Each row is a point on a tangle of strands that fork, close into loops and nearly touch. The rows are in no order.
Points whose rows are less than 71 apart are linked; no others are. Some points are linked to none.
j_854: [-25 -15 -27 -46  -4  10  43 -22 -44   2  29   3 -13  13  -2  14  -2 -20
   7  21 -15]
j_151: [ 24   4  10 -12   3   1  17  12  -3  20   0 -48  10 -39   2 -44  36   0
 -25  41  22]
j_451: [-17   6  70  11 -16   3 -17   6 -11  13 -20 -40  -6   8  -1 -29 -17   5
 -20  23 -18]
j_475: [  7 -14 -14  20 -36 -17  -1  -9  26   5 -26  43   2   4   9  11  34 -12
   8 -21 -20]
j_438: [  1  10  29  -8  32  12  26  14 -18  18  -4  -4  21  -8  -4  23 -19  64
  -9  21  10]
j_136: [  3   0 -34 -11   3 -15  13  -7  -8  27  17 -39   8  21  -4 -24  -2 -31
  23  24   3]
j_160: [  8  11 -27 -65  -2  -4  26 -39  19  -6  -2  37 -31   6  28  18 -13 -12
  30  -4  20]
j_367: [ -2   4 -43 -31  -8   0  37   9 -14  19  -6 -12  -7   6   5  23   7  37
  14  54   7]
j_680: [ -8  41  -8 -22  29  21  43   2   1   1   8 -13   4  33  35  43 -14  12
  21  12  -5]
j_776: [ 41  -8 -31  16  10 -41 -24  -2  26  -8 -22  23 -30   2  16  13  24 -36
  21 -25 -13]
j_242: [ 10 -10 -10  27 -43 -22   6  -9  20  21 -46  12  18  16 -20  12  -2  -4
  43 -30 -24]
j_780: [  4  -5   5  22 -15  19 -24  52 -31  -3   8  26  -5  -7 -10  -6  15  -2
 -12  20  46]
j_566: [  6  29   7   8 -15   7   1  -5 -18  12 -20 -47  33 -14 -22 -32  -8  14
 -22  20 -15]
j_714: [ 36  11   7 -17  39   6  31  13 -19  31   0 -44  10 -17  -6 -22 -17  22
 -28  32  26]
j_575: [ -5 -17  72   2  12  -4 -11   7  41 -11  -2   8 -30   4  -5 -15 -17  15
 -20  -9  -3]
j_663: [  4 -12  46  12 -41  23  -8   6  24 -26 -15  23 -28 -18  18   4  12  13
 -35   9 -31]
j_178: [ 44  23  12 -14   3   0   7  17  34   2  30  15 -14  -6  -9 -21 -27   1
 -15  -9  -7]
j_319: [ 21  11 -26 -27  29 -13  48  11   9  35  10 -48  -8  24  32 -20  18 -11
  15  33  20]
j_22: [ 10  26   6   6 -61  26 -14  15   3 -15 -10  -4  -7 -21 -13 -16  -2 -21
 -38  16 -21]
j_70: [-23 -19 -28 -35  29 -27 -24 -39  -3 -35  10  21 -43  -1  30  14   9 -38
  13 -18  28]
j_982: [ -7  -6 -51 -39 -35  -3  26  -7  -9  11   8  13  -8   6 -21  13   9  13
  12  37  -5]
j_873: [-16 -31  17  40  25 -10 -15 -21  23 -26 -20 -12   4  -4  15  20  -7  33
  19 -28 -35]
j_624: [ 19   8   7   2   6 -17 -12  39  12   2  31  38 -13   0  -1 -20   1  -4
   4  -4  27]
j_497: [-31   2   0  19 -21 -23   5  -9  -7  29 -17  -3  23  21   9  16  -5  36
  19 -16  16]
j_158: [ -8   8  -5  10  24   5   5 -10  -3   7  -6  -5  54 -12 -28  11 -14  26
   9 -27  -2]
j_887: [-31 -10 -17   6   0  25 -20  -1 -16 -36   4  18   8 -30  -6  24  42  -6
 -19  11  -2]
j_609: [ 19 -24  33  34   4   3 -40 -11  24 -40 -23 -21 -35 -15  13  -8 -20 -14
 -33 -28 -24]
j_86: [ -1  -1  26  -3  34 -12  31  10  25 -13   8  -3  -9  17  26  27  -6  35
  26 -21 -24]
j_526: [-30  -1 -41 -25   5   7  30 -51   2  15  12  20  23  14  -4  13  -4  -2
  11 -23  -3]
j_937: [ -3  19 -28 -26  35   8  17 -14  28 -35   9   5 -21  -1  40  52  17  13
   7  -3 -23]
j_430: [-10 -16 -37   0 -30 -12 -14 -10 -23   9  -1   8  -5  23 -12   9  12 -52
  35  14  26]
j_658: [-16   7 -24  -6   0   5  -3  13 -38  10   6 -24   8   1 -16 -13  19  -3
   0  45  20]
j_893: [-41 -12  12  14 -25 -11  10  -4  -9   5 -13   3  15  -2  14  37   0  46
  17  -2  -7]
j_310: [-19  -8 -46  19  11  -4 -16 -45   7 -30 -12   1  28 -23 -15  13  21  -4
  -1 -22 -31]
j_720: [ -7 -17 -39  -4 -36 -22  23  22 -21  16 -25 -18  -2   2  -2  17  21  45
   8  49  16]
j_279: [ -6  22 -25 -30  22  15  45 -18  -9  36  20 -15  18  17 -10 -31  13  -7
 -12  31 -17]
j_213: [  2  22  -5 -24  44  25  25   9   7 -33  18   1   0   7  21  46   0   5
   9  14 -14]
j_231: [-19  -9 -19   2   6 -16  -4  -2   6  12  10  46  17 -10  13   9  28  25
 -12 -18  20]
j_874: [-10  14  41   2 -36  13  -2  22 -11   0 -14  -1  -9  -7  -2 -13  12  29
 -17  37 -21]
j_119: [ 11  -1 -20  10  -1   2 -13  30  -2 -28   3 -11  -8  -6  -9  30 -13  -9
  38   9  11]
j_130: [-36  -8 -30  10 -24   5  -6 -30   3  -7 -17  18  36  -2  -8  13  17  -3
  13 -18 -15]
j_938: [-13 -12 -42 -13  12 -13  16 -36 -21  30  10 -44  12  29  -6 -14 -21 -32
  35  -5  27]
j_620: [-26  -6  24   4  37 -17 -13   2   8  -8  14   8   9 -11  39  17  17  40
  -3 -20  -1]
j_840: [-13   3  17  18  -7   0 -23   9   8 -34  -4  11 -11   5  49  24  38 -22
  15   0 -24]
j_649: [ 17 -13  13  35 -34 -10   6 -14  35   8 -34  29  -2  13  -8 -11  13   1
  15 -27 -36]
j_236: [ -4 -32  59   2 -24  27 -30  -7  38 -15 -15 -13 -42   5  -3  15 -23 -14
 -35  -2  -2]
j_765: [ 14 -31  12  45 -26  26 -11  13  -3 -21 -41  -6   5   1 -15  11 -12   9
  19 -13  -8]
j_220: [-14   4  13 -24  53  16  33 -19 -41  25  44   2  12  23  -4  -3  -5 -19
 -20   6  17]
j_212: [ 23  14   1 -11 -15  11  12  31 -12  11   1 -30 -19 -20  -5 -31  17  -3
 -29  55  13]
j_32: [ 13 -12 -32   6 -51  35 -16   7 -22  -8 -21  12  21   7 -40 -23  13 -32
 -17   9   6]
j_447: [ 16 -35  23  28   3  21 -48 -17  10 -20 -32  -3 -46   5  22 -18   6  -5
 -42 -27 -26]
j_508: [ 20  -1 -12  22  26 -27 -19   3  25  -2   9   1   7   9   5   7  -6 -41
  45 -32  14]
j_152: [ 17   7  19  26 -12 -28  -2  24  14  28   4   4   4  23  -8 -49  -2  -2
  12 -12   7]
j_716: [ -1   5  56   5   8  -7   9   2  14  21  11  -7   3  12  -8 -40 -33  29
 -17 -20 -10]
j_963: [ 15  -1   8  26  -5 -17  -2  34 -15  21  -4 -44   7   7  -5 -51  18 -11
  -4  20  15]
j_883: [-26 -11 -10 -48  42   6   9 -29 -10  -5  47  34 -15   0  22  18  23 -18
 -18 -12   5]
j_947: [-14  -4  29  20  -7 -12  12   6  -8  20 -19 -46  10  10  -8 -18 -16  32
  22  14 -25]
j_342: [ -6 -51 -36 -12 -16  -9  -2  -1 -21 -11  13  44 -15   5 -30  11  14 -33
   6  -3  23]
j_345: [-42  -9 -13 -13   0  24  -9   1 -39 -25  12  12  17 -23 -28  24  11   6
  -9  27   7]
j_946: [ 24   8 -27  -6 -28   4   9 -10  11   2   4  13   8   1 -51 -29 -16 -20
  -3   8 -11]
j_499: [ -3 -15  -6 -24  29  25  12 -10 -14 -23  40  15   1 -25 -30   7   1 -22
 -13   2  -6]
j_619: [-17  19  13 -13  19   1  21  -9   6   3   0 -10  13  14  38  38 -13  26
  26  -8 -11]
j_154: [ 43  22  30 -18  26  -5  17  29 -11  12   1 -34 -19 -10   2  -6 -23  24
 -20  46  11]
j_115: [-24  22 -16 -27  12  18  25 -42  17  14  19  21  21  16  21  13  14  -1
   9 -10 -22]
j_313: [-16 -17  29  25  30   4   3   0   3 -14  -9 -25  11  -8  -2  24 -26  34
  28 -13 -21]
j_552: [ 24  35  39 -14 -18   2  -3  15   1   9  16   6  -6 -37  -2   6 -18  12
 -47  24  22]
j_763: [-10   5  -8  19 -30  31 -16  13  -6 -21 -18  27   6 -14  -2   8  34   3
 -10   9 -10]
j_406: [-27   6 -12  14 -27   4 -19 -15   3 -10  -9  14   8   0  27  27  34 -16
  32  -7  -5]
j_187: [ 27   7 -30 -15  59 -21 -22  -3  13 -34  25  11 -32 -12  14  -3  21  -5
 -19   2 -22]
j_27: [  1  23   4 -31 -12  19  -3   9  -4 -18  36  24 -14  -9 -18 -17  20 -30
 -25  34 -13]
j_388: [  3  18 -21 -40  43  10  45   2 -21  29  12 -33 -12  30  31  12  -2 -14
  -2  37  27]
j_328: [ 27  -7 -19   1   7  -1  -5   4  23 -19   6  26   5 -34 -34  -7 -23  18
 -11 -21   3]
j_260: [ 14 -35  31  32 -30  28 -29   7  15 -27 -24 -16 -31 -15  -2  11 -26  -6
 -31  -6  -4]
j_2: [ 26 -10 -30  16 -10  -4 -16  20  -3  -3  10  12  -4   3 -42 -13   0 -37
  25   3  26]
j_493: [ 18  33  15 -14 -34  -1   5  29  -9  16  -6   2 -18 -28 -14  -6   1  12
 -44  51  14]
j_217: [  3  23 -17  -2  29  18  19 -32  30 -11   5  -1  35  -7   5   9  -6  24
   8 -19 -46]
j_557: [  7   1 -26  -5  -1 -19   9 -26  35  12   2  23   4   7  10  22  -1   8
  31 -25   0]
j_888: [  0 -15 -27 -21 -15 -17   0 -16   0   7  30  45 -18   8 -15  -4  22 -45
  14  -8   6]
j_175: [-11   4 -45 -39  13  19  51 -30 -15  24  -4 -10  -4  27  10  24 -26  14
  16  17  22]
j_927: [ 19  -8 -32 -25  26   8  13  -5  14 -24  24  11 -16  -6 -11  24  -9 -26
  34   6 -11]
j_295: [-22   1 -29 -47  -3  -3  13 -45 -17  -2   0  -9 -30  16   4   6 -34 -29
  46   2  35]
j_605: [-15  15  20  40 -12  12 -26  -4   2  -1 -10   2  40  -3  -4 -23   6  -4
 -14 -29 -15]
j_292: [-31  -1  -9 -23  20  -7   9  -4  -1  14  17  35  10  -4  14  29  10  41
   5  -3  32]
j_655: [ 17  11  12   1  26 -27  24  20   0  49  16 -11  11  26  10 -28 -16  32
  -4   1  13]
j_678: [ 11  10   2 -15  41   3  17   7 -32  34  19 -13  21  -2 -23 -22  -4   9
 -22  22  36]
j_422: [ 18 -15 -33  34  18 -11 -29  -8  18 -21 -10  19  13 -13 -14   3   5 -34
  17 -35  10]
j_464: [ 26  11  35  -6   4 -15   4  39  -3   7  12 -36 -23   4   1 -27 -23  13
   2  32  -5]
j_568: [ -6 -13  40  18 -52  32  -9  24  -9  -1 -18  31 -22   7  17  -4  22  23
 -15   9 -19]
j_385: [  3 -18  40  23  38 -13 -16  14  29 -24   8 -10 -14  11   8  -6 -12   1
  27 -28 -27]
j_983: [-13  11 -15  -7 -35  24  -2  14 -20 -11   9  19  -2  -4 -19  -4  34 -14
  -6  32 -13]
j_84: [-28  -9 -21  17 -18   0 -20  22 -45  -6 -22 -25  18  -1  -2  31  -1  20
  22  25  17]
j_308: [  3 -14 -24  -2 -20 -32  16  28  -3  33  -9 -21 -13   5  19  -9  17  27
  19  37  32]
j_876: [-31 -22 -26 -44  27  -4  -2 -42 -16 -16  21  21 -21  -4  24  20 -14 -25
  11 -22  47]
j_156: [ 13  10  46  -9  -5  -6  -5  15   8   0   6  25  -9 -41   1   1 -10  38
 -48  -7  15]
j_727: [ 29  31  33 -24  65  21  10  13   0 -16  30 -12   1  -8   4  10 -27   0
 -17   1   9]
j_456: [  0 -25 -43  -3  -2 -22 -10 -27  17  -4 -16  22 -16  -7   3  25   3 -47
  35 -23  23]
j_81: [-22  -7 -42 -18 -13  -2  20 -36 -14  27   0  -2  30  21 -26  -8   7  -6
  11   8  -3]
j_435: [-20  14  53  28  15   1 -33  35 -11  -9  10  -8   0   5  16 -19   6 -16
  -3  -5   1]
j_132: [ 25   3  -3   0 -25  -4  14  35  -2  11  -5 -14 -10  -3 -22 -18  -3  48
  -4  35  -1]
j_644: [ 30  42  48 -26  25   5  12   9  20   2  18  -1  -6 -11   0  -6 -27   7
 -27 -12  -4]
j_650: [ 21  31  12 -28  49  37  27  12 -22 -11  22 -22   6  -3 -22   9 -22 -13
  -7  34  -1]
j_942: [  1  12 -15  -9  12   2  16 -24   4  27  36  20  36  17 -28 -34  -3 -27
  13 -15  -9]
j_425: [  2 -15  37  41  -6  23 -43  13  -5 -23 -19   0 -11   2  31 -18  21 -19
  -7 -37  -9]
j_188: [-11 -38  27  48  -3  26 -36   0 -12 -29 -40 -14  12 -17   2  12   3  26
  -4 -26  -7]
j_698: [ 20 -14 -24  16 -28 -20 -12  -9  35 -10 -47  31 -21  -9  23  33  23 -35
  30 -23 -14]
j_149: [ -9  -4 -46 -19  42 -33 -20 -39  11 -17   7  13 -30   9  33   7  25 -32
  -2 -18   5]
j_842: [-11   2   4  -1   8 -29 -18  18   7  -2  17  32  -9   3  38  24   9  -1
  25 -13  34]
j_272: [ 32  -2   4  18 -28  -3   3   1  36 -13 -15  13   3 -23 -29 -20 -22  13
 -20 -33 -20]
j_915: [-23 -26 -24 -42  31  12  38 -39 -24  -1  29  14 -12  14  21  29 -23 -11
  -1 -20  25]
j_738: [ 16   8  -3  -2 -43  20 -15   9  14 -10  -5  23  -4 -33 -13  -4   7 -14
 -63  -6   0]
j_189: [ 15  15   4  23 -32  -1  -6   5  -4  10 -25 -44  13  -5 -32 -37 -25  -5
   4  14 -25]
j_740: [ -5  -5 -24 -44  33   0  42 -12 -32  14  28 -20 -35  39  26   3 -22 -26
   2  18  36]
j_287: [-22  10  12   9  -7  14  -7   5   9 -27  -6   5   6 -23   7  11  20  19
  10  -1 -36]
j_697: [ 24  11 -14 -12  21 -16   9  -7  31  -4  14  30  -3  -5  13  -1   7  20
   2 -25 -24]
j_183: [-25 -23   4  41   6   7 -23   4 -12 -27 -20  -5  36 -24  -5  22   3  23
   4 -25  10]
j_297: [ 12 -17  18  35  12 -30 -12   6  26  -6 -18  -3  -8  13  12  -1 -11 -18
  43 -38  -7]
j_109: [-11   9  31  19 -23  15 -19  -4 -18 -13 -23 -28  27 -29 -22   2 -40  15
 -30  -9  -2]
j_861: [-40 -12 -16  14  28  -4 -11 -20 -10 -10  -1   0  38 -16   1  29   0  26
  18 -20  14]
j_690: [ 27  27   5 -21  25  22   8  -4 -12  -5  13 -21  12 -24 -37   3 -43  -9
 -22  14   7]
j_846: [  5   4 -40 -27  17   1  25 -34  12 -16  14   1  -5   7  -1  31 -22 -26
  49 -17   1]
j_61: [ 15 -27 -32  35 -26 -14  -8  13  -4   5 -34  16  24  10 -34  14  -5   5
  26 -23  23]
j_954: [ 23  28  33 -14  30 -11  31  23   8  27  25  -4  -1  26  19 -20  -4  29
   1  12 -11]
j_239: [-15  -4  -5  12  31 -42 -18  -7  16  -9   7  15 -11  -5  54  17  26   3
   8 -27   5]
j_24: [ 15 -32  46  24 -23  30 -32  21 -10   2 -21  10 -19  35  24 -12  25 -19
   5 -29  -8]
j_995: [ 34  11  28  13 -24  -8  -8  14  30  -8   5  -1 -12 -10 -17 -36 -37   2
  -9 -23 -10]
j_118: [ 12  -6  50   5 -41  -4 -11  10  16  11   4  -7 -24 -19  -4  19 -38  -8
 -50   0  -3]
j_339: [  4   8  46  24 -11   3 -22  46 -18  13   2  -9 -22  18  12 -31  -5 -11
  -5   2  12]
j_924: [-27  27  -6 -37   6  16  22 -17  -4  27  20  17  28   9  -1 -11  25   8
 -12  19 -25]
j_225: [-30 -10 -16 -34 -21 -20  -2 -21 -25  11  21  16 -23  19  -1  -6   4 -49
  16   6  29]
j_772: [  8  18 -32 -32  11  -7  37 -10   2  36  35  18   7  28  -8 -21   2 -12
   9   6  -3]
j_909: [  0  25 -16  -9  16 -12  15 -19  18  -4  -4 -20   5  19  22  30 -36 -20
  60 -23  -6]
j_759: [ 11  23  15  -2  19   6  -8  17 -21 -10   7 -29  16 -28 -24   5 -38  22
 -11  17   8]
j_141: [-40  -7  35  16 -13  13  -3   8  -8 -14 -16   6  14 -14   2  19   8  45
  -3   3 -23]
j_558: [-16 -34 -39   0 -33   0 -16  12 -26   0   4  36   2  12 -19  14  23 -14
  -3   1  53]
j_676: [-34  -1 -16 -28   3   0   0 -24   4  -8  34  31 -12   0  20  17  37 -17
   0   0  -1]
j_601: [  2 -11   2  31  24  -7 -25 -23  21 -22 -17 -13  12 -16   5 -16   4   6
  -5 -40 -30]
j_233: [  8 -39 -15  41   6   0 -39  -1  -9 -13 -39   7 -12   3  45  29  23 -18
  20 -34  18]
j_57: [ 10 -20  21  25 -44   9 -13  13 -11  11 -41 -23  -3  15 -29 -27 -27  18
 -36  -2  10]
j_73: [ -3  29  20   6  11  17 -22   8  12 -21   9 -11  11 -31   2 -12 -12 -19
 -23  -9  -8]
j_180: [ 12 -21  -2  47  24  -1 -45  11   2 -30 -19   0 -23  -3  34   3  25 -21
  -4 -29  -2]
j_414: [  3   0  55   9 -16 -10  -8  14  -9  28 -18 -56 -11  -5  10 -51   1  11
 -36  25   1]
j_570: [  4   3  51  22  25  -2 -32  -7  33 -36  -1 -20 -23   2  16 -16  -6 -16
  -7 -30 -34]
j_481: [-21  12  64   9  10   3 -11  11  -1 -10  -2 -24   0   0   9 -13  -7   6
   5  -4 -19]
j_973: [  3  -9  23  14  24  -3  20   3  -7   8  -7 -42  11  10 -14  10 -51  38
  21  -4 -14]
j_590: [ 16  13  34   8 -11 -15 -15  51 -11   8   5 -12 -16  -6 -12 -27 -14   9
 -13  25  26]
j_457: [  7 -12  45  23 -44  34 -24   5  -4   6 -30 -11 -15  29   2 -29  -1 -21
 -11 -12 -13]
j_991: [-30 -20  -7 -39   3  11  32 -14 -67  11  23   2  -2   5 -24   8  11  -1
 -14  28   9]
j_889: [  4  12   2 -19  12   2  11  30   9 -21  20  13  -7 -10  16  22  14  24
  16  22  -7]
j_986: [  1   0 -23   7 -27 -23   7 -15  14   8 -24   4  12   6   1  25 -17  -1
  48 -13  -9]
j_743: [-12 -17 -30   7  23   3 -21 -13  -1 -22   5  24  33 -24 -27  -4  16  10
 -23 -26  16]
j_20: [-16   8  40  -3  47   3   2   6 -18   2  12   6  25 -20  14  16  -5  47
 -11  -8  13]
j_442: [  2 -30  31  31  -4  -7 -22  -2  23  -3 -18  26  -9  -2   6 -20  21  21
 -32 -34 -10]
j_838: [  3  -6 -21   7 -28 -14   2  28   0  27  -3  24   2  19  -9 -14  16   4
   0  10  14]
j_139: [ 17   8  23   7 -44  -5  -1  11 -11  16 -24 -63 -12 -25  -2 -31 -10 -12
 -44  34  -7]
j_416: [  9  -8  -4  36 -36  14 -11   9 -12  -7 -34 -13  18   8 -27 -15 -29   9
   1   0 -13]
j_138: [  2  -3 -22 -32  56  -2   5 -12  15 -28  40  20 -18   3  25   9  29  -2
 -19  -5  -4]
j_418: [ -7 -28 -29  31  -5  16 -29  15  -9 -26 -15  13  -6  -6   7  25  21 -21
  18 -14  25]
j_830: [-11 -31  60  17 -19   4  -7   5  41   7  -9  28 -25  18  -5 -26   4  17
 -31 -11  -5]
j_935: [ -2  20   6   8  -5   8   2 -13   1   7 -10 -19  51 -19 -36 -13 -37  25
 -16 -11 -17]
j_639: [ 16   4   9  -3  20   1 -10   7  19 -14  21  31  -3 -44  -9  -5  -9  23
 -41  -9  13]
j_276: [-60   7 -19 -11 -18   3 -11 -17 -28  18   7   6  20  13   9  -5  25 -21
   1   2  17]
j_474: [-13 -13   4  24   9 -10 -20  -3  13  -3  -4  35   9 -20  24  -9  47  31
 -34 -26  -6]
j_674: [ 16  44  13 -24  42  -3  26  25   5   8  34 -18  -6  43  24  -3  -1 -13
  11   0  -2]
j_232: [ 17   6 -32   4  25   0  11 -39  36 -12   5   4  21  -2  -1  11   1 -17
  25 -26 -47]
j_42: [-11  13   1 -27  54  17  32  -4 -13  18  24  16  10   8  10  34  -2  30
  -7  12  24]
j_223: [-14   6   2  -9  25  -7  -9  17 -24  31  29  22  21   0 -19 -22  13  -1
 -19   1  38]
j_545: [  2  13  15   2   3  -1 -18  46 -16  17  24  33  -2  -6  -2 -27  22   7
 -27  12  42]
j_877: [-32  -2 -26   2  -7 -29   8   3 -26  40  -9 -14  37  12   5  -1   0  36
   2  10  38]
j_894: [-13  -3  -3 -55  29   8  37   3 -14   4  52  33 -30  10  10  16   8 -17
  -9  17  16]
j_361: [  1 -26  45  49   8   8 -20  -3  18  -4 -18 -15  -6  10 -19 -21 -35  -2
   3 -32   9]
j_324: [ 19   3  27  19  10 -38 -15  31  21  14  22  22 -20  24  16 -22   1  -8
  26 -26  16]
j_731: [ 35  29  -1   4 -18  -6  -4  11  10  -4  -4 -28   1  11 -17 -22 -19 -21
  28  16 -28]
j_778: [ -3 -10 -30 -41 -12  17  33 -13 -14 -10  30  31 -13  -4 -23  10  15  -7
  -3  25 -31]
j_848: [  2  26  10 -18 -21  15 -24   0 -27 -10   4 -21   8 -43 -32  11 -18 -21
 -44  38  19]
j_571: [ 29 -35   1  30 -16  13 -34   9   9 -39 -34  17 -45 -13  16   4  13  17
 -32 -13 -31]
j_277: [ 13   4 -44   2  29 -47 -34 -19  14 -18 -16  11 -44   5  38  18  22 -28
  11 -15 -12]
j_235: [ -1  30  -4 -13  37  22  40 -17  16  20  19   7  35  19   1  13  -6  16
   0 -11 -22]
j_548: [ 28  12 -30   2 -21  -1   3 -19  38 -11   1  25   7 -15 -35 -19   9 -21
  15 -14 -31]
j_543: [-15  29  28  -2 -22  15  -1  -5 -13  14  -1  10  22 -27 -14  -6   7  24
 -38  26 -23]
j_741: [ 22  33  22  13 -17   5 -15   6  23 -32  -2 -10  -1  -1  -7 -19 -13 -30
  17  -3 -46]
j_452: [-19 -23 -44 -38  -4 -13  30 -47 -27  33  -5 -22  12  23 -12 -21 -10  -9
   8  -5  21]
j_561: [  7  -4 -31  18  26 -13 -16 -20  13 -29 -23  -9  17 -28  -5   7   3  20
  -4 -23 -48]
j_746: [-18   5 -20 -48   3 -13  12 -28 -29  30  33 -11 -17  33  15 -26  -6 -53
  28   2  33]
j_364: [ 21 -13 -39  23 -39 -17  14   3  -3  22 -34 -41  11   6 -13  -6  -3  13
  41  22 -12]
j_28: [ 15  -4  22  11 -37  14  -7  -1  25 -37 -29   4 -17 -22  -7   5 -11  18
 -11   1 -49]
j_699: [ -7  11 -29 -21 -10 -29   7  12  -2  36  -4 -35 -24  13  41 -16  24  -8
  27  34  41]
j_8: [ -2  16 -11   5 -52  28 -23   3 -19  -7 -10 -12  23 -17 -32 -26   4 -37
 -39  21   2]
j_69: [ 10   4  33  -6  14   3  17  22  18 -26   6   5 -20  -1   4  18 -13  36
   4  -2 -30]
j_335: [  4   4  10  22   2   1 -10  34 -15 -20   3 -12   8 -18 -11  13 -14  17
  12  16   7]
j_608: [-15  20  -6 -34  19  -4  12  21  -1   9  34  15 -16  11  16  14  11  -6
  19  26  17]
j_770: [-28   8 -29 -44  -5 -15  17 -28 -15  29   4 -35 -15  19  38 -25  10 -28
  19  23  27]
j_134: [-19  -1   9  25 -36  -7  -6   2   3  14 -27 -12  -6  32  25   5   6 -14
  48   0 -15]
j_871: [-25  23   2  16 -10 -17  -9 -25  14  31   1  11  29  16  18 -14  14 -17
  18 -34   2]
j_933: [  2   8 -23 -11  18 -24  24  -5 -12  54   3 -22  26  16   9 -25  -2  30
   5   7  28]
j_483: [ 10  12 -20   5 -40   4  24 -14  14  15 -10  -6  23  14 -24 -10  -5  22
  24  10 -36]
j_137: [ 33   9 -10 -11  54 -24   5   1  37 -35  17   6 -27  -5  26  16  11  12
  -3 -18 -35]
j_206: [-27 -10 -23 -35  -6  18  33 -16 -44  11   9   4  18  -6 -33   2  16  22
 -26  45 -11]
j_471: [ 11  -3  27  15 -18   2 -33  -1   9 -15   3  -7 -12 -36  12  31 -22 -18
 -62 -19   6]
j_710: [ -7 -23  47  32 -19  15 -28  -5   5  -3 -15 -30  11  -6 -22  -6 -52   2
 -26 -24   8]
j_514: [-10 -17 -30   2  -3  -3  -3  14  -4  -8  10  33  19 -13 -21  15  18  10
  -9  -6  31]
j_578: [  5  -2 -49  11 -15 -20   4   3 -17  13 -14 -29  11  10 -29  -6  -5 -14
  35  21  10]
j_629: [-14  11 -11  10   1  -6  -4 -20   7  16  16  28  36  10 -15 -27  24 -22
   1 -30  -3]
j_801: [ 30  -1 -14 -23  23   0  37  16  11  21   3 -56   8 -12  12 -34  29   0
  -1  37  24]
j_547: [  0  20 -17 -45   8  -1  23 -22  31 -23   0  18 -25  10  49  38  -3   8
  25  -9   5]
j_852: [  0  10  24  31 -30  16 -12  21   0  -8 -10   9  -9  27  24   4  30 -28
  29   3 -22]
j_898: [  5  20   3  -9 -13  17 -22  11  11 -27  18  26 -15 -37   1 -19  26 -14
 -51   7  -5]
j_357: [-18 -17  53  29 -27  21 -11   8 -13  25 -32 -38 -20  37   4 -40  11  -1
  -7  20  -6]
j_268: [-10 -24  22  31 -22 -14   2   6  -9  31 -32 -47  -2  38   9  -9  -9   5
  39  13  -5]
j_67: [ -1  -3  40  11  -3   9 -23  -9   2 -27  -8 -22   0 -52  -3  26 -32   9
 -42 -11   0]
j_918: [-12  21   4 -23 -14  27  17 -12 -36   1 -10 -11  28 -31 -36   0   5  18
 -25  50 -10]
j_789: [  8 -27 -27  34   7  -3 -32  -8   4 -12 -24  23  18 -19 -17  -6  26  -1
 -22 -29  11]
j_253: [ 31 -25 -10  34 -51 -21   2   8   0  24 -54  12   7  30 -13   8   1  -9
  32 -18  10]
j_704: [ 13  14 -16   8  31  -5   8  -4  12  11  15 -12  20  14   0  10 -36   9
  39 -13  -7]
j_304: [-14  12  -7  21 -19 -27 -23 -18   4  31 -24  13  11  26  23   6   4 -34
  35 -39  21]
j_866: [ 13   2  45 -16  15  14  24   7   5  -7 -10  -9 -10 -17 -12  24 -35  53
 -13  10 -16]
j_579: [  7 -14  37   7 -46   3 -11  19  -9  14 -20 -10 -11 -15 -18   5 -43  11
 -51  -1  25]
j_694: [ 24 -14 -46   3 -47  -1   4   0  -5   2 -20  18  10  17 -52 -24  12 -25
  -3  16   2]
j_503: [  9  -6 -33   1   2  -5 -19   2  13 -41  10   0 -12  -9  -7  30  10 -41
  44   5  -4]
j_867: [-21 -13  -1 -26  56  19  52 -16 -32   3  45   7  -3  18  -4  25 -23 -18
 -14 -14  17]

A tip is a point with one link. Name the tips that can be reached along the links from each point below, in the order of the rows.
j_457: j_780, j_152, j_139, j_418
j_731: j_361, j_741
j_119: j_740, j_704
j_697: j_160, j_220, j_842, j_61, j_676
j_217: j_232, j_364, j_304

A fork is a point with three links, a tip a point with one. Leave the first point through the second and follow the links. Name the first fork or tip that comes.
j_206, j_991: j_225
j_156, j_639: j_704
j_727, j_644: j_740
j_220, j_867: j_242
j_746, j_770: j_28
j_954, j_655: j_763
j_475, j_698: j_220
j_223, j_678: j_451
j_435, j_339: j_545
j_287, j_141: j_674
